Each row is a point on a landscape with many peaks, with its height.
A climber steps from a point to the highest of its 2 nearest points, and stops where none of them is higher. Distance is the straight distance between rows; heights are no part of it.
Mufik: [-16  45  33 -14  -7  -1   9 -35 -19  32 -58 -47  -8 -29  29 -10   4  37
  -5 -26  49 -12  -4 -44  -8 -34  -1   1  17  33 -26   2   2 -35  37   1
 -13  11  11  -5 -34 -17   7 -32 -55  12  -5]  height 42.1
pil: [  9  28  23 -14   8  -6 -27 -10 -29  28 -61 -36  32 -32   9   0  39  57
 -23 -20  53  -2  28 -29 -15  14   6 -31  17  21 -18 -11  -9 -51  45  13
 -31  12   3  18  -3  -5 -16 -52 -24   4  -6]  height 46.7
pese: [  1  18   7 -36  -9  30   7 -27  43   0  -6  -8  18  46  36 -41 -27 -11
  19 -15  13  23  -1 -34  15  52 -13  25   3  38 -39  18 -15  42  -4  11
  41  -3  54  20   8 -12  17  12  27   6  -1]  height 73.5
buga: [ -4  -4   7  17 -25   4  11  18   0   4  10  13  -2  -5  -8  51 -11 -11
 -36  14   9   6 -42 -20 -30 -31 -31  12   1 -25 -19 -53 -39  -4  18  36
  12 -37  -4  10   1  42  14  -6   8  -3 -31]  height 5.0
pap: [  5  -4   6   9   8  16 -18  -3   3  16  -2  22  -2 -20 -12  62 -16  25
 -47  -2  -6 -20 -11   0  -7 -25 -24   5 -10 -22  -3 -10  11 -30   4  -2
 -16   0 -47  -3 -21 -27  16 -54  13  22   8]  height 47.4
dod: [  1  -9  22   1 -37 -27  17  -6  23   1  27 -12 -43  -2  -2 -23 -19 -22
  38 -27 -23   3  -8  10   1 -36  -9  22 -18 -34   7  10  -6  23 -43  19
  41 -24  -3  10  12  -5   8  40  19 -16  16]  height 7.9
Sezor: [ 15  -1 -12  12  52 -43 -43 -96   3  -7   5  22   0 -21  18   4 -17   5
  27 -37 -13 -43  12  43 -25  16  32  18   2  -4 -30   4  17  24 -21 -28
  12   5   7   9 -15 -34  24   7 -29 -18  13]  height 75.5
popa: [ -4   7  27   8  -5  -6   3  26 -21  -1 -19 -53 -37  -6  16  24  42  23
   4 -26   9  50  20  -1   0 -17  11 -33 -16  38  20   0   5 -37 -29 -17
  31  -2  -5 -18 -21 -23 -14 -12 -15  36   3]  height 34.2
lef: [-29  -2 -25 -30  53  28  -5  19  -9   3  26  10 -11  11 -27   4  -8 -17
   4  51 -26 -22  11   6  35  21  62  23   3 -19   7  -4  27  20 -38   1
 -10  13  23 -18 -15  16 -35  27   4  -5  18]  height 39.1
Zusez: [ 26 -11  -7  -2  -8  30 -13  33 -44 -18  -3  16 -10  34 -36  11  40  10
   2  14  -4  20  -3  28  27  28 -10 -30 -49   0  53  22  17 -39  -8 -45
  27  12 -42  11   3  25  12 -52  36  38  40]  height 12.0
milus: [-13  14 -34  37 -18 -49  49  33  17  -6  29 -19  -7 -25  40  -1  13  16
  29 -27 -40  47  -2   4   4  -3 -29  31 -36  11  17   8  52 -17   9 -29
 -51 -10 -31 -48  24 -18  -9 -32   2 -21   9]  height 53.2
pudib: [ 12   1  -6   5  33 -24 -53 -67  17   3  -6 -26  13  -2  31 -12   1  27
  34 -18  -1   3  43  -3 -25  36  30  -2  28  -7 -17   0 -19  36 -45 -42
  49 -18  31   7 -13 -10  23  30   3 -20  10]  height 65.8
leli: [  8  -1 -11 -52 -10  15  -9  -9   6 -11   9  43  -9 -31 -38 -46 -27 -47
  22 -45  -3 -60  -9  -8 -23 -28 -32  -7  23  11  10  54   8 -22  18  13
  -7  24   8  11 -10 -12  35  -7  -7 -27   7]  height 34.7
zon: [ -3   1  13 -32 -22  43 -20 -22  33  43 -22 -10 -11  17  17  -9 -15 -12
   6   1   3 -10 -38 -52  29 -18 -23  -7  43   8  12  18  19   8   1 -16
  11  14  13 -19 -40  10  36  -8 -26 -11  -6]  height 24.0
dodir: [ 16 -11  11 -30  47  28 -48 -51 -19  32 -16 -18  40 -22 -20  -9  60   0
 -13  10  22 -57  27  -6 -21   2  33 -36  57   6  -8   8 -29 -11  -2 -10
  -9  32  23  27 -40  46   6   7 -39 -11  -8]  height 19.9
dak: [ 16  18   9 -43 -11  20  -2  10 -18 -15 -13  22  11 -13 -20 -51  15  -3
  20 -49 -12 -21  -7 -10  -4   5 -54 -18  10  37  30  84 -10 -33  40  -9
  -8  33 -12   6  -4 -17  26 -65   3  -4   6]  height 31.4
Zif: [  4  -1 -14  -7 -18  21 -22  32  50  25   9  37 -11  -4  -5 -16 -31 -29
  -6 -15   7 -10  -5   1 -16 -23 -31 -26   7   1   9  31  13  -8  -9   2
  -1 -10 -26   6 -13 -26  25  -4   7 -12  -2]  height 38.2
Dilo: [-27 -12 -14 -60  12  42 -23 -17 -10  11   3 -11  -6   9 -13  30   2 -16
 -24  -6 -30 -62 -53   0  17  15   9  28  48   0  11  16  32 -48   0  49
 -14  22  39 -19 -14  21  -7   5 -10 -36 -35]  height 17.6
divet: [-16   1  12  27   1 -44  39   8 -41 -31   1 -12  35 -53   2 -37   6  -3
  28 -21  13   2  40  -5 -15 -27   7 -11  -2   1 -13  -7 -13  29  11   7
 -13   5  21   1  27 -30 -41  29 -42  10  -9]  height 44.3
vom: [-22 -11 -19   7   9  -3  12   1  48  30   3  38  17 -16   2 -11 -34 -47
   6  19  10 -19 -35   5 -16   7   0  35  -1  -1 -75 -20 -17  52   1  48
  -3 -28  17  28 -23  -3 -19  50  10  -9 -28]  height 53.1
fibul: [ 28  -6   1  17   0  -9  23  38 -24 -61  27  14   9 -43 -23   3  -7  -3
   2 -27  14  11  48  -7 -58  -8 -18 -21 -20  13   1 -13 -50 -17   5 -10
  29 -11   1  20  22   2  10  -4  18  36  12]  height 56.7
mez: [ 12   7  14 -14 -48   1 -31 -16  48  35  -6 -17 -20  56  23 -22  -1   0
   3   0   7  15  -9  -3  22  -3  -9 -30  41 -23  49   8  32  10 -16  -3
  23  -9 -11 -21  -7   0  40  -4  -6 -43  -3]  height 27.5
zalin: [  4  34   4 -19 -31   6  12   4   6  38 -25 -30 -15 -10  19 -28  55  -5
  20 -37  21  44 -14   0  -7 -54 -35 -27  14  34  13  58  16 -25  33  -5
 -37  24 -22 -23 -26  -5  -4 -59 -25 -19   4]  height 22.3
Vuga: [ 14  -8 -19 -22   6  47   4  11 -28 -18  10 -10 -20  55 -24  29  30  -8
   7   5 -25  23  -4  32  52  34  22 -17 -24  34  51  17  24 -27 -25 -41
  18  19   9 -29   3  42   2   2  22  23  16]  height 10.7
mur: [-32  34  -5   0   9  -8  48  10  33  -6  17   1 -32   6  32  42 -25 -22
 -29  -3 -11  20 -13  -3 -14 -28  -2  39 -22   0 -43 -25  17  30 -20  55
  -2 -31   2 -23 -23 -30 -11   2  -1   1   6]  height 74.0
vesup: [  4   6  33   3 -45 -20   6  -9  -2  -1 -19  11 -21   9   1 -66 -12 -25
  57  -1   8  -3 -34  36  17   9 -11  16 -38 -17  -5  19  24  27  -5  11
  47 -20  -2  25  -9 -31  10 -11  -7  -6  21]  height 9.8
suret: [-21 -13 -48  51 -18 -32  54  34  22 -28  53  16 -20 -21   2 -12 -21   2
  -7 -27 -49  47  23  17  17 -25  -2  15 -51  -9  24  -2  39   0 -23 -19
 -29  -6 -29 -41  43  -2   2  -4  40  11  35]  height 48.8
Pegu: [ 46  -7   0  28  34 -49 -21 -81  20   2  20  24 -14  -9 -12   2  -8  -5
  -2  -7  20 -37  21  44 -37 -21  19   1  -9 -26 -26   2 -23  36 -26 -30
   8  11 -34  34  -4  -7  23  10  16 -23  52]  height 68.4
lis: [-24  25 -12  -8 -10 -17  39  -5   5 -19   9  -9  11   2  32 -21  -2  20
  15 -14 -26  26   9  -9  -6  24 -17  43 -29   4 -16  16  33  16   6   6
 -38   3  -2 -21  21 -29 -20 -45   4 -14  29]  height 58.8
teduk: [-36   0 -34  12  23  -4  14  28  12 -10   8  36   7 -52   5 -28 -41  -1
  10  17   2  -9  24 -26  -2 -11  22  16   8 -17 -30  -8  34  38   2 -11
 -42  -2  16 -14 -12 -16  -3   5 -37   3   8]  height 52.9
miba: [ 19  -1   5 -21 -34  23 -35 -41 -37   1 -15  31  19 -12 -17 -13  19 -29
  37 -32   1 -15 -47  44 -11  19 -31   4   4 -18 -21   6 -18  15  21  34
  40 -28  29  21  -9   8  -4 -64   1 -15 -26]  height 14.9
rozi: [-20  38  22   2   8 -14  54  28  10  -6  29 -26 -32   0   9   7   7  13
 -16  24  24  28  32 -28 -34 -19  17  35 -45   2 -27 -12 -19  22 -26  23
   3 -15  -2  14 -13  -8 -13 -14  14  16  38]  height 67.9
Febub: [ -8   4 -34   7   5   0  11 -18  38  -8  -3  20   5  -2  34 -14 -33 -31
  54 -17 -18  38  -9  -8  -1  36  -6  33  -8  28 -49  20  10  63   1  -3
  26 -27  38   2 -10 -18  27  16   6   5  10]  height 64.6
zolo: [  4 -19 -13  27 -18 -26   9  43  24 -18  21  16   1  19  -3 -26 -15 -10
   0  -3 -45  28  24 -16  15 -24 -10 -38  29   0  61   0  -8  11  -6 -23
  -5  -2 -11 -23  33  23  48  52  -7  -1  -9]  height 64.3
Sikor: [-12 -19  16  20   0 -26 -19  24 -37 -53  11 -10  -3   9 -26  17   5   4
 -13   9 -24 -16  -4  27  -5  27   8  -3  34 -15  56 -22  -7 -54   6  36
   4 -14   8  -5  56  16  11  46   5 -22 -36]  height 13.3
bupor: [-25 -15  -4 -51 -29  64 -13   1  14   5   4   9  -4 -12 -16   0 -31 -10
 -22 -12 -27 -39 -40 -54  31 -25 -34  18  59 -16  21   7  29 -22   0  28
 -14  17  27 -23  -8  26  37 -11 -14 -23 -12]  height 20.8
redus: [ 15 -24 -35 -14 -16  34 -39 -30  -9  14 -21 -23  15  11  -4  27  -2  16
 -12  -5  17  -4 -11   4  11  31  15  -6  13 -11   4 -12  10 -21   2  -6
  -2 -10  22   6  10  24 -33  -8  10 -12  -5]  height 26.5
livo: [ -6 -26  18  18 -33  13 -33   3 -23 -29   0  -4  25  33 -13  42 -10   9
 -49  23   5   6 -24  12  31  35 -19 -41  22 -14  47 -64   5 -25  13  23
  26 -11   3 -14  55  27   7  15  13   2 -39]  height 11.2
Bil: [ 12  -2  -9  21   6   3   6  17  43  21  10   6  -8  40   3  40  -7  10
 -49  54   5  15 -19 -26 -17   5   5   0  18 -19   0 -38 -46  15  -5 -10
   0 -18 -12 -11   6  54  29  16  26  -6 -16]  height 6.4
kar: [-11  22 -15   4 -10 -10  27  26  -4 -19  15  -4 -51  19  -2   6   9 -14
   7   8  -4  10 -10  34  18 -24  10  -8 -14 -13  39  10  66 -21  -5   0
 -16   1 -27 -30 -23   2   5 -24 -24 -13  26]  height 11.7
vap: [-14 -21 -31 -13  12  33  -1  31  -7  15  -3  -7   0  -6 -12  -7   0   2
  38  51   5   0  -6 -10   6  37  26  49 -15 -14 -38   1   2  15   4  -8
 -12 -25  24  18 -17  22 -51   9  14  14  -1]  height 35.7
Gutup: [ -6  31  21  10  18 -22 -12   4  11  -8   9  10  15 -16  14  31   9  22
 -39 -27  -7   8  37   0 -32 -29  -8 -32  19  -8  18  -5   4 -14   2  25
 -22   5 -34 -15   6 -37  20 -37 -21 -16   9]  height 43.2
zugi: [ -4  24 -22 -24  22 -24  28  16 -36 -58  12 -18   4  26   3 -46  18  -6
  16  17  28  13  19   0   1  37  36 -19   6  22  40   8  19 -16  19  -9
 -15  24  38  -7  21  25 -10  21 -28 -17  16]  height 82.5
firo: [ 13  29 -24 -11  21   2  26  11  -9 -43  26  23  11  73   3 -15  17 -48
 -28  30   8  18 -12  18   4  24  10 -26  24  42  38   8  -3   4  38   2
 -25  29   9 -12   6  39  23  19 -26 -24  -4]  height 76.0
Bon: [ 14  -3 -13  18  -7 -25   8  18  30 -13  19  17  26   6 -13 -36 -27 -25
 -34   9  32   6  32  22 -13  18  13 -49 -13 -10   3  -6 -23  26 -16  26
   0 -11 -11  -3  36 -12 -19  39  24   1   4]  height 34.0
Rig: [-14   3  23  -7  16  36  -5 -29 -14   0  -6  -4   9  14  -9  82  -8   3
 -79  -7 -10 -13   0   5  43 -24   5 -26  -6  10  13 -22  15 -26 -24  11
  -4  36 -22 -28  -2 -19 -17 -13 -11  19   6]  height 52.3
Setap: [  8  10 -31  -7  15  20   1  26  13  43  -6  11 -27 -28   3   9  51 -21
  29  -8  -2  14   4   3 -16 -66 -14 -18  18  27  18  61   5 -24  36 -50
 -44  33 -37 -10 -56  13  18 -30 -22   2  -5]  height 19.1
botur: [-23  40 -16 -33  -2  16  67  15  40 -15  17  22 -25  29  23  11 -26 -54
 -35   1   9   5 -35 -34  -9 -16 -25  34  -7  43 -25 -11  16   8  18  32
  -2   5  10 -12 -26  10  32  -6   1  -1  17]  height 67.6
zupiv: [ 12   1 -32   3   0  20 -17  21 -10  17 -18 -33 -10  -5  14  27  28   3
   8  -6  38  54  17  20 -11  11  31 -28  -7   7   4  -5  11 -10  -7  -6
   1 -28  14  -3 -13  10 -53   3  -6  13  -4]  height 30.2
Nofo: [ 24 -17  27   8 -35 -36  -9 -28  10  20 -11   9  -4  36   2 -62  -9 -45
  55  14  28 -10 -38  38   6  13  -6   7 -21 -11 -26  -1 -20  47  14   6
  50 -25   8  47  -6   7  -2  47  13 -15 -21]  height 11.8
Fitup: [ 25 -32  61   1 -49  -6   0   2 -38 -11 -10 -23   2  24 -27 -24  25  13
  11  11  -9 -10 -26 -11  22 -17 -46  12 -13 -28  14 -10 -50 -12  19   4
  38   1   3  40  46  31  13  14  32   6 -22]  height 8.0
Nom: [ 12 -10  20   0 -14   1  17   2 -35  10 -57 -15 -22   4  17   5  12   2
  29 -18  10  -9 -51  -3  13   0 -13  25 -20  48 -18  20   0 -42  48 -23
  10   9   3  15 -22 -14 -14  13 -25  37 -42]  height 13.8
Relag: [ 15  22  10  -9   7 -19  -6 -30 -38 -14  10 -39 -11  -8   4  -5  14  36
   8  -8  23 -11  23   0 -34  25  19  42 -20 -29 -40 -20 -27  -8 -10  27
  16 -19  25  33  18   0 -28 -10  14 -15  18]  height 52.8
Zope: [ 33 -26 -17   5 -18 -25  -5 -37  21  -9 -29 -19   2  16  36   3 -16  -9
  20 -54 -12   5 -22  -3   0  -6 -12   9   1  42  -4  12 -12 -11  12 -39
  23   9  27  13  11   0  -6  67   7  -5 -37]  height 9.4
fama: [ 11  -8  -8  -5  32  21 -18 -14  -5   9   6 -16 -20  17 -19  41  22  10
 -11   1 -21   3  41  15  36 -14  36 -32  -4   9  42  -2   5 -21 -46 -56
  -6  39 -20 -11  -7  22  -7  21   6  11  36]  height 9.3
siniv: [-28   6   7 -22   9 -16 -10   6   1 -20  12 -18 -29  22  -1  17  -8   1
 -29  14 -13 -46 -21   3  -4  11  14  16  59 -24  42 -16  26 -52   0  58
 -19   2  20 -12  24  20  14  32 -12 -66 -24]  height 15.0
gar: [ -6 -13 -18   8   5  -9   8  25 -23 -51   7  21  27 -75   0   3 -29  -9
  42 -57 -18  -7  38  -9 -32   4 -11   0   0  22 -19   4 -12   5  11   9
   7 -14  30  -9  10 -41  -6  10 -14  16 -21]  height 50.8
Nin: [ 26 -30  38 -19 -45  39 -33 -21 -39 -10  -6  -1  12 -21 -33  -3   2   0
  22 -44  -3 -23 -15 -16  -6   0 -48  -1   9 -25 -16 -15 -52 -12  -6  25
  68 -27  39  38  23  20   6 -18  26  11 -30]  height 10.5
boso: [ -6  -3  -5  38 -21  -7  25  77  42  11  13  39 -22 -21 -19 -21 -35 -20
 -11   9  13  29  14 -11  -5 -52 -22 -48 -31  -3  16   5  13  17 -17 -11
  -9  -8 -52   0  -9 -23  14  11  11  23  11]  height 41.3
bal: [ 28 -27 -45 -20  28  28 -73 -25   7  50 -41 -21  32 -13  -7   0  32  19
   9  13  22 -25   0  -2  -4  36  31 -19  54   0   7  13  -6 -18  20 -37
 -27   7  30   7 -19  41 -22  11 -20 -17 -22]  height 22.9
pir: [ -5  -2  48   0 -26  16  -8 -24  26  26  -2   5  41   6   5  -4  10  -3
 -17 -50 -47  16   9  -1  19 -28 -41 -19  -4  -8   3  29 -19  35 -29  34
  19   9 -10 -18  26 -47  -2 -17  11  -6 -14]  height 54.0
giku: [-51  13  28 -19  40   4   1  -7 -32  -2  19 -21  27  11 -23 -25  29  14
  -6  34 -30 -15  35   2  37   4  51  -1  23 -32   8  14   3  40 -38  34
 -24  27  15 -25   6 -14 -47   4 -17 -14  16]  height 42.9
sav: [-24   6  14 -18   2  44  26  23   8   7  18   0  16  15 -18  54  -6 -26
 -82 -11  -9 -10 -15 -15  14 -24 -14 -15  -1  32  -3   3 -14 -29  -9  50
 -23  31 -18 -21   6 -14 -21  14  16   7 -31]  height 57.5
Lasu: [ -5  16  11   4  43  -1 -25 -22   2  35 -32  -6  46 -28   8  27 -11  29
 -44  -7  49 -23  36 -18 -29  24  26 -23   8  36 -53 -37  -7 -23  26   4
 -22  -7  -3  27 -26 -29 -27 -11 -27  22  -9]  height 51.9
Kebob: [ -5 -28 -20  50 -15 -42  33  49  18   6  16  28 -29  -7 -14   4 -25 -23
 -21  24  -7   2 -13  43  12 -47  16  -7 -39 -27   8 -13   5   8 -18  -1
 -22 -10 -46 -13   2  -7 -23  51  27   6 -15]  height 44.1
bekip: [  3  -9  17 -26  17   9 -39 -38 -19  12  -5   6   7 -17 -12 -13   1 -11
  16  -5  32 -43 -16  -7 -24  11  12  -7  32   4 -23  -4  -3   1 -12  23
  36  -2  29  13 -41  12   6   4 -36  -2 -19]  height 17.0
ramod: [ 17  13   7 -18 -29  16   1  -4 -14  21 -21   1  28  -8  -8 -70  50 -25
  30 -55  18  25  -6  22   0 -23 -34 -39   5  33  13  76 -21   4  28   8
 -19  27  -2  14   6  -7 -19 -41  -8 -16 -11]  height 26.9
dete: [ -7  14  19 -10  55 -11  -8 -20 -49 -22  23  -9   9  30 -36   1  45  25
 -16  41 -14 -19  38  37   3  37  51  -6   2 -29  18 -10   2   2 -24   7
  -7  16  -7   3  19  11 -12 -20   1 -16  40]  height 46.6
dogu: [-11 -27   6  45  -4 -33  16  15  39  33  -2  45  -6 -12   6  13 -52 -32
 -17  30  -2 -10 -45  21   9 -31  -7   9 -26 -22 -50 -42 -13  50 -13  16
  11 -24 -23  -4 -11 -20  -9  56   7  20 -39]  height 48.2
kipa: [ 10 -38  10  14  -7 -29 -38 -10   1  19  -5  -4  -6 -14  -7 -23 -11 -20
  37  14   8 -39 -16  16 -17  -3  10   2  16 -38 -19 -26 -16  22 -13  22
  46 -33  22  30 -14   7 -11  62  -1 -16 -38]  height 14.2
suzo: [ 17 -19  26   0  -3  19 -26 -39  11  62 -42 -31   9  15  34  -2  37  30
  24   0 -24   4 -22  -8  23   6 -13  28   4  -2 -10  37 -19   4  11 -43
  -4  20  -8  14  -9   3 -12 -10  10   1 -15]  height 25.7
remig: [-11  31  26 -34  37  10  -5   3 -33 -15  40 -17  -4  24 -33   9  12  22
 -31  38  23 -28  27   0 -22  57  32  17 -12 -20 -19 -25 -19  -7 -28  39
  21  -9   7  27  19  -1 -18 -21  39   4  25]  height 49.5
butum: [ 34  -9   7 -16 -37  29 -47 -51 -20  48 -58   3   4 -16   9 -20  37  15
  42 -25  21   0 -41  40   7  17 -13   4  15 -13 -24  42 -19   4  26 -14
   0  -7   6  21 -20   4 -11 -67   3  -3 -19]  height 20.3
Dimug: [-11   4  54  18 -18 -18  18  22  -8  -6  10  -7  18   0 -18  -7  15  18
 -26  -8 -18   4  15  -4  -5 -35 -35 -14 -19 -23  22   2 -30 -14 -11  46
 -13  13 -33   9  39 -18 -10 -14  16  -7  -3]  height 46.9
pas: [-20  11  -4  10  12 -42  13  26  -7  -3  -7 -10   3 -38  -1 -39  -7  17
  18  16  39 -19  30  -7 -11 -16  36 -11   3  -1  -7  -2  33  -6  16  -6
 -47   9  -7   8 -20 -36 -41  22 -45  -3  15]  height 48.7
Ruveb: [ -8 -36  -3  18   4  -3 -22 -12 -24 -18   6   1   7 -26  -1  39 -24  27
   8   7 -29  -7   1  -4  31  11  14  13 -10 -28  -6 -44  12   8 -18 -21
  35 -17   7 -25  10 -15   2  21  12  36   0]  height 70.8
faduf: [  7 -21  -4  16  -1  -7   5  26 -37   2 -25   8 -14 -44  -6  18  34   9
  34  -6  -4 -19 -21  13  -7 -32 -11   0  -4  16  14  26   9 -35  47 -35
 -30  21 -22   8 -31  -5  -9 -24 -27  18 -23]  height 16.4
vubab: [ -9  37  41 -20 -12   4  22  13 -30 -13 -37 -56 -18   4  22 -13  34  23
  -4 -13  27  37  -4 -41  11 -29  -1 -24  17  51  21   7  -4 -39  22  -8
  10  16  24 -21 -10   9   4  -9 -49   7 -21]  height 38.0
lum: [ 18  13   4  -5   7  -3 -51 -52 -10  24  -3 -35 -19 -11  14   2  -2  21
  40 -12  43  18  26  21 -34  40  33  13  -4 -27 -35 -14  -2  23 -46   8
  62 -47  41  27 -12 -10   2  -6  21  -8  18]  height 58.5
buvi: [-11  10 -26 -11  23   0  26   8  16 -16  48  19  -7  45  -9 -23  -9 -35
  -4  27   5  12  23  26  18  22  44 -12 -12   3   6   1  10  37 -36  21
   7  -1  13 -16   3   8 -21  40  27 -12  20]  height 36.5
Lipoz: [-20  19  47 -18 -21  31  14 -17  12   4  -6   9  36  24  18 -17 -15  -4
 -11  -1 -15  25  -1 -24  33  17 -26   2 -12  11 -26   4  -8  46 -11  25
  28   5  19 -14  10 -43   7 -32   3  27   2]  height 63.6
nefi: [ 13 -13   9  11  -8  -4  20  15 -38 -23   7  14  -1  18 -16  17  22  -6
   4  42  -8   1 -37   9   0  11 -23  28 -23 -13  -9 -24 -28   1  31   1
  19 -20  -1  27  12  46   2 -10  23  13 -15]  height 6.3
Duz: [-10   2 -49  16  19   3  23  12  30 -18  27  54  17 -40   0 -25 -42 -40
  33  19   9   9   3  -4 -32  17   7  33   0 -11 -59  -6  -6  70   2  14
  -5 -29  32   9 -10   2   7  18  10   0  19]  height 58.1
zube: [ 21 -42  -5  22 -36 -24   4 -41   3  10  -1 -11  -8  10  11  -5   7 -12
  29 -34 -43  12 -24  32  26 -33  -6  13 -16  -5  10  28  -4  12 -22 -38
  10   8 -14   0  25   1 -19  51  27 -12  -5]  height 7.3
zis: [ -7 -24  13   7   7  26 -30 -17  23  67 -43  -5  36 -21  19   0   1  33
  21  42   1  -7  -7 -44   3  13  -5  31  19 -19 -38   2 -13  38  24 -31
 -29   4   1  24 -34   5 -10 -22 -16  21  -8]  height 29.3
kazet: [ 16 -17 -17  15  44  -1 -23   2  30  19  28   9 -30  47 -25  37   0  22
 -37  37 -39  -9  21  13  13  21  35  -9   2 -13  36  -9 -18 -15 -42 -51
   7  12 -49  -9   1  44  40  24  50  -4  25]  height 8.4
robol: [ 16  30  17   1  52 -14   3 -54  20   5  15  33   8 -13   6  -8 -13   3
 -12  22  25 -15  40  -3 -34 -11  12   8 -15   2 -44  -2 -19  44 -12 -25
  -1  26 -25  24 -29 -28  31 -28 -21  10  56]  height 64.5
dipal: [ 10  11  -9  14 -16  27  20  13   3 -25  16   5   5  52   3   7  16 -24
 -17  22  -8  52   0 -21  32 -11  -7 -50  32  17  68 -18   5   6  21 -19
  -4  14   2 -27   8  57  38   6 -32   3  -1]  height 70.2
bule: [ 25 -10 -14  18 -55 -12 -17   8  42  22  -4 -12   3  36   9 -24 -13   8
  -7  -7  23  36  11  29  12  23  -7 -40  -5 -30  37  -9  18   7 -12  17
   3 -30 -18  -1  41  -7 -14  11  35 -20   1]  height 31.1
pudu: [  0   3   4   7  -9  -3 -29   5   9  16 -19 -20  30  -3   8  31 -36  41
 -54  17  56  -3  19 -29 -17  25  14 -28  16  -3 -20 -80 -12 -14   8  20
  11 -29  -4  12   7  -2 -14  20 -11  22 -22]  height 56.8
nufa: [ -2  -6 -51  19  13 -17  31  38  15 -34  38   4   0 -33   3   8 -25  19
 -34 -22 -19  16  39 -22 -18 -24  -6  -4  -1  12  25  -3  13 -23   1 -31
 -58  24 -24 -30  42  -2   0  -4  18  -8  22]  height 45.9
rafos: [ -3 -14 -20  47  21 -25   8  28   9  -4  33   5 -31  13 -12  52  -7  30
 -29  39 -58   3   0   5   2  -5  20  30   6 -34  32 -26 -17 -16 -10 -25
 -31  -6 -34 -24  23  38  35  13  31 -17   2]  height 7.6
gafu: [ 26 -39  12   9 -13 -23  13 -26   6  12 -31  -3  -8 -24  18  29 -20 -12
  26 -55 -19 -46 -26  -4 -15 -40 -28  34 -15  32 -33  18 -29 -41  44 -22
  -2  19  -7  34  -6 -21   5  47  -6  18 -55]  height 11.5
nop: [-14  -9 -20  15  -4   7 -13  24  31  46 -11 -33   9 -22  19 -18   6  26
  34  35  12  23  25 -34 -10  -1  13  28   9 -30 -32  10 -11  52  -8 -14
 -20 -23   1  18 -20  -2 -39  16  10  -1   9]  height 32.6
notoz: [ 25  -7 -10  23  -8 -25  25  54  -4 -52  23  39  -2   1 -14 -21  -1 -12
   8  -4 -17  12  17  -9 -24 -19 -30  -7 -11  12  42  10 -25 -10  17 -25
  -1   0 -22  13  18  22  50  -1  13   8   1]  height 60.1
Lepa: [ -7 -12  38  16  16  -4 -34  10 -28  -3 -25 -22  36 -19   5  34   7  47
 -15  21 -11   5  15 -20   4  28   8 -12   5  -5  -8 -47 -23 -14   5  -2
  16 -12   3  -3  17 -20 -21  14  -7  34 -28]  height 62.7
fubu: [-22  26 -14  -9  18  -4  56  15 -25 -18   7 -30   0  -8   6  -8   6  29
  16  27  25  27  32 -13   2  24  18  46 -59  15 -30   6  16  14   3  -2
 -37   6  12   6  11 -16 -57 -31   4  30  48]  height 63.8
Lal: [ -9  -3 -20 -12  13   3 -22  21   9  -6 -16   2 -27  -4  20  41 -30   7
  -4 -17 -23  -8 -12  15   9  42   9  12  -9  24 -25 -12  36 -31 -11   3
  31 -28   3 -28 -22 -39   8  -1   2  13 -11]  height 83.6
Bivu: [-31  10 -34  18  21 -22  51  25  -1 -59  30  -7   6   6   7   8 -19  40
 -21  40 -23  18  15 -22  20  29  15  41 -23   1  29 -19  24 -13   8 -18
 -53  23   5 -34  52  19   1   0  22  -3  37]  height 43.5
govu: [  0  29   8  -6  46  -5   7 -54 -20 -13  -2  34  11   6  14 -24   2  -4
  20  35   2 -38 -10  -1  -3  23  17  35 -10   0 -32   3   9  45  21 -12
 -17  21   2  17 -26 -10  20 -40 -45  12  31]  height 60.7
vasas: [-21  15   3  -9 -19  34  44  20  10 -32   9  25 -12  38  -3  39 -21 -19
 -64  21  -7  -6 -44 -22  31 -14 -37  10  -9  16  21 -13  19 -30  21  24
 -25  23 -13 -26  21  16  26 -23  14   3  -1]  height 62.8
vitug: [  4  -1 -11  15 -20  11 -16  38 -44 -13 -17  30 -24  -2 -27   6  20  -9
   8   6   9  -1 -22  52  23  -2 -22 -33 -15 -13  45  13  58 -35   5 -16
   5  -8 -42 -13 -26  -6   4 -63  -8  19  21]  height 13.5

Call two points neighbours if one is among the 2 nearest of the other. Go from one point of each pair to the other, from neighbour to neighbour, staying as high as possible. Name the lowest point that can't be avoided.
pese / vitug => kar
pese / Sezor => buvi
mur / zugi => Gutup
pese / zugi => divet

For each start below, name every point that the climber comes to, in order.
nufa => suret, milus, lis, fubu, rozi, mur
butum => suzo, zis, nop, vap, lef, giku, dete, remig, Relag, lum, pudib, Sezor
redus => zupiv, popa, vubab, Mufik, pil, Lasu, pudu, Lepa, Ruveb, Lal
Zope => gafu, Nom, faduf, Setap, zalin, ramod, dak, leli, Zif, boso, Kebob, dogu, vom, Duz, Febub, pese
Gutup => pap, Rig, sav, vasas, botur, mur
